Points, in no order, along strands that fork and pass close to each other.
Two points are linked if the straight distance between their rows is under 65.4. Some points are linked to none.
j_320: [ 16   6  11 -11  11 -10   5 -12   7 -11   9  -6   5  -1  -3  15  15  18
  18  23  25   4  29   8 -26]
j_23: [ 14   3  -1 -13  -1  -5   0 -21  -2 -16  19 -12  -9  -1  17  10   0  16
  20  31  22  -3   8  19 -48]
j_802: [  7  -5  -9  30 -19  -8   6  11   1  23   4  25  -6  17  -4 -11  35   4
   1   1 -12  10   7 -25  14]
j_62: [ 25   4   2   2  33  -1  -7  27  -1 -11 -19  -2   1  -3   3  19  -1 -29
   7 -25  -4   5 -11  10   1]
j_961: [  5  16  20  -4  -7 -17   6  10  11   5 -30 -12   5  11  23   8   2   4
   6  -8  -9  24   1  -5 -10]
j_785: [-21  -7  -7  13 -29  -1   4  -7  24   1  10  14 -28 -12 -19  25   4   1
   5  -3 -11   3 -14  -3 -23]
j_216: [  8 -10  -8 -27  38  33   1   9  -6 -14   5  -8  -4  -4  -5  18 -10 -24
   6 -15   5  -4  26   1   2]
j_356: [ 28  -1   8 -30  16   6 -15 -23 -19 -16  10 -18 -20 -24  -9  19  10  15
  13  13  12  -9 -26  34 -23]
j_261: [ -8  -8   6   7 -24  -4  -8  32 -10  -6 -22  -6   8  -5 -24   2 -10  21
  -8   2   7  -4  24  13   5]
j_418: [ 36 -10   5 -10  27   8 -33  14 -15 -25 -16 -31  13 -21 -37  29   9  12
  -4   4  15 -11  24   2  14]
j_411: [ 14 -16  14  -2   8   6 -35   6 -44 -27 -19   5  -6 -13  -9  10 -11  15
  13   7  35  -7  19  14  12]
j_99: [-15   6  -7 -13   8  11  23   5   7   5   5 -16  19  -7  10  -6  -3 -30
 -21 -15 -21 -14  -6  -7  -5]
j_272: [ -5  -1  12  21   5 -11   7   7  -4   1   7  16  17 -22   5 -15  17 -24
  11  -2   6 -12 -24   3  -4]
j_854: [  0  -7  12   7 -10   3 -18   9 -31 -21 -11   8 -19  -7   1   9  -7  12
  15  20  23 -10   6  22 -19]
j_714: [ -8  10  20 -18   3   2   6 -20  13 -11  12  18  -2 -27   4   7  -5  -3
  13  13  20  -2 -30  12 -13]
j_359: [ -2  12  15 -16  16 -10   8 -18   8 -14  -4  14   7 -14  -5   8   3   0
  -1  -9  18  -6  -9  24  -3]
j_882: [  1   4  -7  30  14 -19  -4 -42  22  22 -10 -10 -20  22   9 -32  18   2
 -10 -27 -17  26 -22 -26  10]
j_406: [ -2   6   2   8  -6  12  14   9  17  18  -5  10  -5  11  -4 -16  -7  19
   5  -7  -3  14  -8  11   6]
j_730: [ 22   0  10  -6   9   9 -11  16  10 -17 -10  -6 -20 -18 -31  25   3  15
  22  11  12   7  -3  17 -21]
j_773: [-13  -1 -12  20 -10   8   5 -24  13  25   3  26 -21  15   1 -32  -5   0
 -14 -29 -24   1 -35  -1  19]
j_135: [-19  -5  -1   1  -8  13  19  -8   5  17  31  15  15 -11   7 -20   5 -25
   7   2  -1  -9 -31  -8  10]
j_954: [ -8  13   7 -24  15   6  20   5   2  13 -21  20   9  12   7 -22  -5 -16
 -13 -26 -10  14  13 -15  38]
j_569: [  0 -20 -11 -16  15  -4 -27 -10 -51 -26   7 -19   9  -4 -14  13   2  -5
   1  17  10 -32  29  14  21]
j_173: [ -4   6  -6  -6   9   2   9  -8  12  18  -6  16 -10  25  22  -6 -21   7
   2 -26 -12  15  -4  12  14]
j_202: [ -8  15   2 -17   7 -16  -2  -6  -7 -10   1  -7  13  12  15  32  12 -21
 -14  -8 -24 -15  16   0   9]
j_193: [ 33  -2   8 -15  19  21 -20  11   1 -16   3 -23   0 -13 -40  30  15  21
  10  19  11  -6  10  12  -3]
j_178: [-17   2   8  20  -9  22   0  -9  10  19 -29  -8 -22  20   3 -25   2  -4
  -7 -13 -20  28 -13 -40  19]
j_840: [ 15   9  -4  21  16  -5  -9  30   4   3 -23  25  -8  14   2   5  -7 -14
   2 -27 -16   4 -21  14  11]
j_388: [-12  10   9  -8 -25   2  13   5   6   6  -1  14 -10  -1 -18 -10  -7  26
   4  14   0   0 -16  26  -4]
j_348: [ 11  -8  -8  15  17  -5  -6  24  -5  14  -7  30  16  11  -4  -1  -3 -23
   7 -24  -2  13  17 -19  48]
j_207: [ 28  21  22  -8  -1 -25  -2  25   6  -2 -32   3  11   7   0  14   9  12
  -2 -11   3  23  10   4   9]
j_589: [ 22 -23  -8 -11   6  21 -15   5 -42 -28  -2 -23  -2 -12 -28  -1  15  11
  -4  24  27 -23  29   9 -18]
j_925: [-21  -7 -10  13 -37 -14   6  -1  13 -12   8 -10 -15 -11 -12  -4 -17  16
   8  35   4 -10  -8  11 -51]
j_367: [ -9  10   2 -11 -20  -6  11 -11 -13  -5  15  14   3   5  18  15  22 -13
 -12  14 -12 -22  -2   3  -8]
j_78: [  2   2   9  14 -20   7   0  -4  22  31 -18   2 -26  17  -8 -11   6   8
  15  -3 -30  43 -29 -34  15]
j_217: [-31 -14  -1   6 -20  18   6  11 -14   6   3  -8   9   0  14  -1 -20 -17
  11   7  -8  -4   1  -3   1]
j_810: [ -9   1  -5  -5 -33 -11  18  -6 -11  -3  28  15 -10  -4  10   0  22 -12
  -2  32  -3 -17 -16   0 -34]
j_957: [ 41  -6  13 -13   5 -12 -13  41 -14  -6  -9   7  30 -10  -9  16  -3   5
 -19 -11  15  20  33 -17  37]
j_691: [-13   3 -13  23   6  -9   0 -42  10  24   6   9 -13  23  10 -36  11  -4
 -20 -20 -21   5 -21 -22  32]
j_79: [ -1   8  13 -28  12   1  -6  12 -19 -19 -19 -20  16   3   9  25  -1 -16
 -12  -2  -7 -12  40  -6   5]
j_307: [ -4   6 -15  17 -14   2   5 -34  38  23  21  -3 -18  -8  28 -35  -3   2
 -20   3   0  16 -47 -39 -31]
j_631: [ -4   9  -7  23   5   1  10 -36  37  21   0 -26 -14  12  13 -32  12   2
 -16  -5 -15  23 -28 -40 -11]
j_933: [ -2   0   8  -4 -12 -12  21  -4  12  10  10   0  12  -2  -6   1  19   9
  19  12  12  13  16  -5 -10]
j_504: [-27   1   8  24  -3   0  -3  -7   7   9 -36  -2  -8  10  19 -12 -14 -15
  -5 -21 -19  11 -16 -28  12]
j_424: [ 14  -1  -4 -20 -13   0  -3 -13 -10 -12  26 -11 -23 -10  10  18  -5   9
   9  17   3  -8 -19  29 -40]
j_524: [ -1 -16 -16  -4  13  21  16   2   2  -7  13 -14  -1 -12   3   0 -14 -16
   7 -12  17  -5  14   9 -27]
j_25: [ 16 -32 -19 -16  15   0 -31 -23 -57 -26  -6 -39  -2  -3 -22   7   8  18
  -5  19  11 -33  34  13   3]
j_568: [ -5   0   1  23 -24  -4 -10  35  -3   8 -20  -2  12  14 -12  -7  -5  20
 -18  -2 -17  -2  15  -1  18]
j_726: [-24 -10 -10  -3  -6   7  -7 -20  -1 -23  20 -22  15  -3   8  16 -21  -7
  -1  25   7 -30   6  20 -16]
j_728: [ -4 -12 -10 -12  -1  10  27   6 -10   3   5 -10  -1 -13  12  -8   0 -24
  -9 -27  -1   0  -1   2 -25]
j_49: [-28  12  11  11 -28 -18   7 -18  13  14   3  -8  10   6   9  -9  13   5
  -1  22 -18   0 -19 -15   2]
j_449: [-18  -2  -2 -14  -3  11  -5 -17  13  -1  26 -12   4   4  13  34 -23  -3
  13   5  -9  -5  -6  18   2]
j_443: [ 10  -1  -9  -5  28  -8 -27  33 -26 -11 -16  11   3   5  -1  12 -34  -4
  -2 -24  -2   1  37   7  43]
j_885: [ 13  -7  -8 -11 -10  18   3  14 -19 -18   0 -17  -2   2 -23   4   8  18
  -5  19  19 -14  41   9 -25]
j_41: [ -3   1 -15  22  17 -17  -5   4   2 -10  -6   8  -1  11   2   2  -3   1
 -17 -22  -4 -24  13  25  -6]
j_385: [ -9   9  -9   5 -24   1  21 -31  33  22  31  14 -18  -6   8 -30  18   2
 -12  26  -8  10 -40 -38 -24]
j_755: [ -9  11  11  -3  -1  -3  12 -21  35  12  12  12  -1 -22   7  -7 -19   4
  10  -4   7  11 -41   2  -7]
j_90: [-22 -17   0  11 -23 -10   0  -8  -9 -13  -2  -2 -15 -15   7   9 -20  -2
  23   9  18   0  -4  12 -35]
j_912: [ 25 -13  -7 -16  19  -7 -10 -11 -37 -14  15 -18   1 -15  -7   3  15   6
  13   0  14 -19  -5  38 -13]
j_541: [ 31  -4   4  -9  47   3 -21   8 -12 -25 -16 -17   3 -18 -12  23   7 -11
   8 -10  15  -9  -2  15   1]
j_725: [-29   5   8   7 -41 -18   4 -29  11  16  -2 -15 -13  -7  22 -29 -10  10
  -7  13 -16  14 -41 -21 -17]
j_155: [-12   0  10   6 -26   2  10 -15  18  31  -5   4 -20   5  -8 -26  -1  24
  25   0  -6  37 -22 -14  11]
j_858: [-35  -3 -10 -10 -54 -14  14 -42  21   9  15  -3 -11 -10  13 -17 -20  12
 -13  15   1   6 -31 -15 -23]
j_711: [-21   2   0 -18 -29 -12  28 -32  25   7  16  -5   3  -8   6 -10  -4  13
   8  16  12  13  -1  -8 -25]
j_404: [ -7   5   1  -1  10  16  18   1   8  25  -3   7  15  15   2 -25  10 -17
  -5 -10 -10  12  -5 -27  34]
j_989: [ -4  -5  -9  20  23   8  -3  11   8  22 -17   9  14  18   2 -22  -3 -28
   2 -20 -18  21   6 -46  54]
j_514: [ -6   8   2  30   8   2  10 -18  22  27   5 -16  12  17  21 -41  12   5
   3  16  -3  17 -10 -33   1]
j_909: [-15   8   0 -13  -8   2   5 -20  17   9  10   1   2  -1  25   4 -26  -5
  -4 -17 -11   2 -30  12  -1]
j_175: [  2   2   5 -20  18  34  -7   0  13 -10  12 -21   6   1  -2  36 -13  -9
  11   6  -3  -5   4   9  -3]
j_282: [  1  -4  -1  -6  20   2   5   2  -5   8   9  29   9   0   1   6  -3 -23
  19 -21   5   4   1   6  30]
j_139: [-14  19  18   1  -2 -13  13 -13  28   4 -32  -6  -8  -2  20  -3  -6  -4
  -5 -17 -13  22 -26 -17 -13]
j_636: [ -1  -4  -2  11  -9   1   2  14  20  -6 -17   4 -18  -7 -20  25  -1   9
   7 -14   3  11  12  -1 -21]
j_35: [  0  23  26   6  -5 -20  13  11  25   4 -19  17  -3 -21 -14 -18  15   6
  10   7   1  11 -30  -6 -14]
j_622: [ 18   3   5  -1   1  16   6  27  -9  -3   7  26 -14   5  -6   4  21   2
   3   9   4  -5  -1  10 -10]
j_495: [ 15  -8  -8  23  -7  -4  -4  21  -9  22  -6  31  -7  24  -2   2  14  -6
   5 -23 -17  20   4 -20  33]
j_642: [ 33   6  -2   2  17  11 -28  33 -23 -19  -1   2   7  17   3  17   1  12
 -22  13   9 -13  45  -3   6]
j_215: [ 15   8   9   0  -3  15 -10  31 -11  -9 -13  28  -9  14  -7  19   9   8
 -18   5   3  -4  19  -5  13]
j_985: [ 11   3  12 -23  23 -10  10   1 -16  -6  -2   9  17  -7   1   2   8  -4
  10 -13  22   5  16  15  14]
j_205: [  5  15  23  18   5 -13   5  28  12  -1 -21   6  24 -14  -8 -15  12  -2
   4  11   9   1 -11  -5  -2]
j_101: [ -7  -3 -15 -16  18   2 -18 -22 -13 -26  20 -27   9   2   6  20 -12  -6
 -11  12  -8 -41   4  30  -7]
j_31: [  9 -11   3  -7  27   9 -36  19 -33 -19 -13  -5  -1  -2   0  22 -28  -1
   8  -5  12  -4  27  11  26]
j_512: [-18  -9 -23  13  12  12  15  16  -4  25  14   7  19  14  -1 -36  -5 -15
  -3 -10 -11  -7  13 -11  30]
j_545: [  7  -2  -7 -14  15 -14 -14  -5 -36 -12  14 -16  13   3  12   7  -1  -4
   6   5  -5 -23   8  34   5]
j_126: [-10  -6 -19  -6   6  12   9  25 -23   1  12  15  14  10  -7 -16  -4 -11
 -15  -5  -6 -23  35   6  29]
j_400: [-10  -4 -22  14 -20   5  13 -21  26  17  19  27 -32   5  -3  -5   1   8
  -8 -17 -10   4 -22   1 -14]
j_606: [-16   1  -9   7 -24   1  23 -17  13  15  37  12   5  -8  15 -27  20 -14
  -7  20  -1 -13 -30 -17 -18]
j_525: [ 27  -4  -7 -17   5   2 -11  11 -34 -16   2 -12  14  19  -7   4   5  18
 -17  14  18 -16  64   8  -2]
j_331: [-21  15   4  20   5  -6   8 -13  28   7  -1  -9  20   9  22 -13   4  -5
 -12   9 -10 -10 -11 -21  -2]
j_141: [ 27   5  14   7  11 -25 -23  33  -3  -6 -22   9  24   5  -4  25  -4   0
   0 -11   6  19  20  -6  32]
j_417: [  0  -3 -20   7  16   0 -12  29 -11   0   4  11   3  19 -10  10 -12   1
  -5 -13 -12 -13  28  19  26]
j_658: [ 22 -11   3  -6 -17  -3 -10  42 -22   0  -3  -4  21  -6 -23   1  -9  25
 -14  -5  14   9  37  10  25]
j_372: [-13  -2 -11   9 -18 -13   5 -16  30 -14  25 -15  -4 -28 -14  10  -7   7
   0  21   9 -14 -12  10 -48]

A fork is a point with three links, a tip a point with one. Leave the first point through the second and follow the links. Name the first fork or tip that comes.
j_773, j_400: j_840
j_933, j_711: j_631
j_417, j_443: j_372
j_207, j_961: j_406
j_372, j_925: j_417

A fork is a point with three links. Follow the links from the first point to the second and name the forks in between, in order.
j_173, j_424: j_909 j_449 j_545
j_400, j_714: j_631 j_545 j_449 j_909
j_385, j_545: j_631
j_411, j_524: j_417 j_404 j_348 j_909 j_449
j_730, j_35: j_631 j_606
j_216, j_589: j_449 j_545
j_545, j_411: j_449 j_909 j_348 j_404 j_417
j_985, j_957: j_909 j_406
j_126, j_711: j_404 j_348 j_909 j_449 j_545
j_359, j_443: j_348 j_404 j_417

Follow the links from the first point to the second, and from the first to the third. Name the last point that the two ways share.
j_99, j_41, j_658: j_909
j_178, j_404, j_569: j_909
j_205, j_79, j_49: j_606
j_359, j_525, j_307: j_545
j_216, j_773, j_90: j_449
j_985, j_23, j_524: j_449
j_622, j_126, j_320: j_545
j_385, j_636, j_622: j_631
j_400, j_569, j_367: j_631
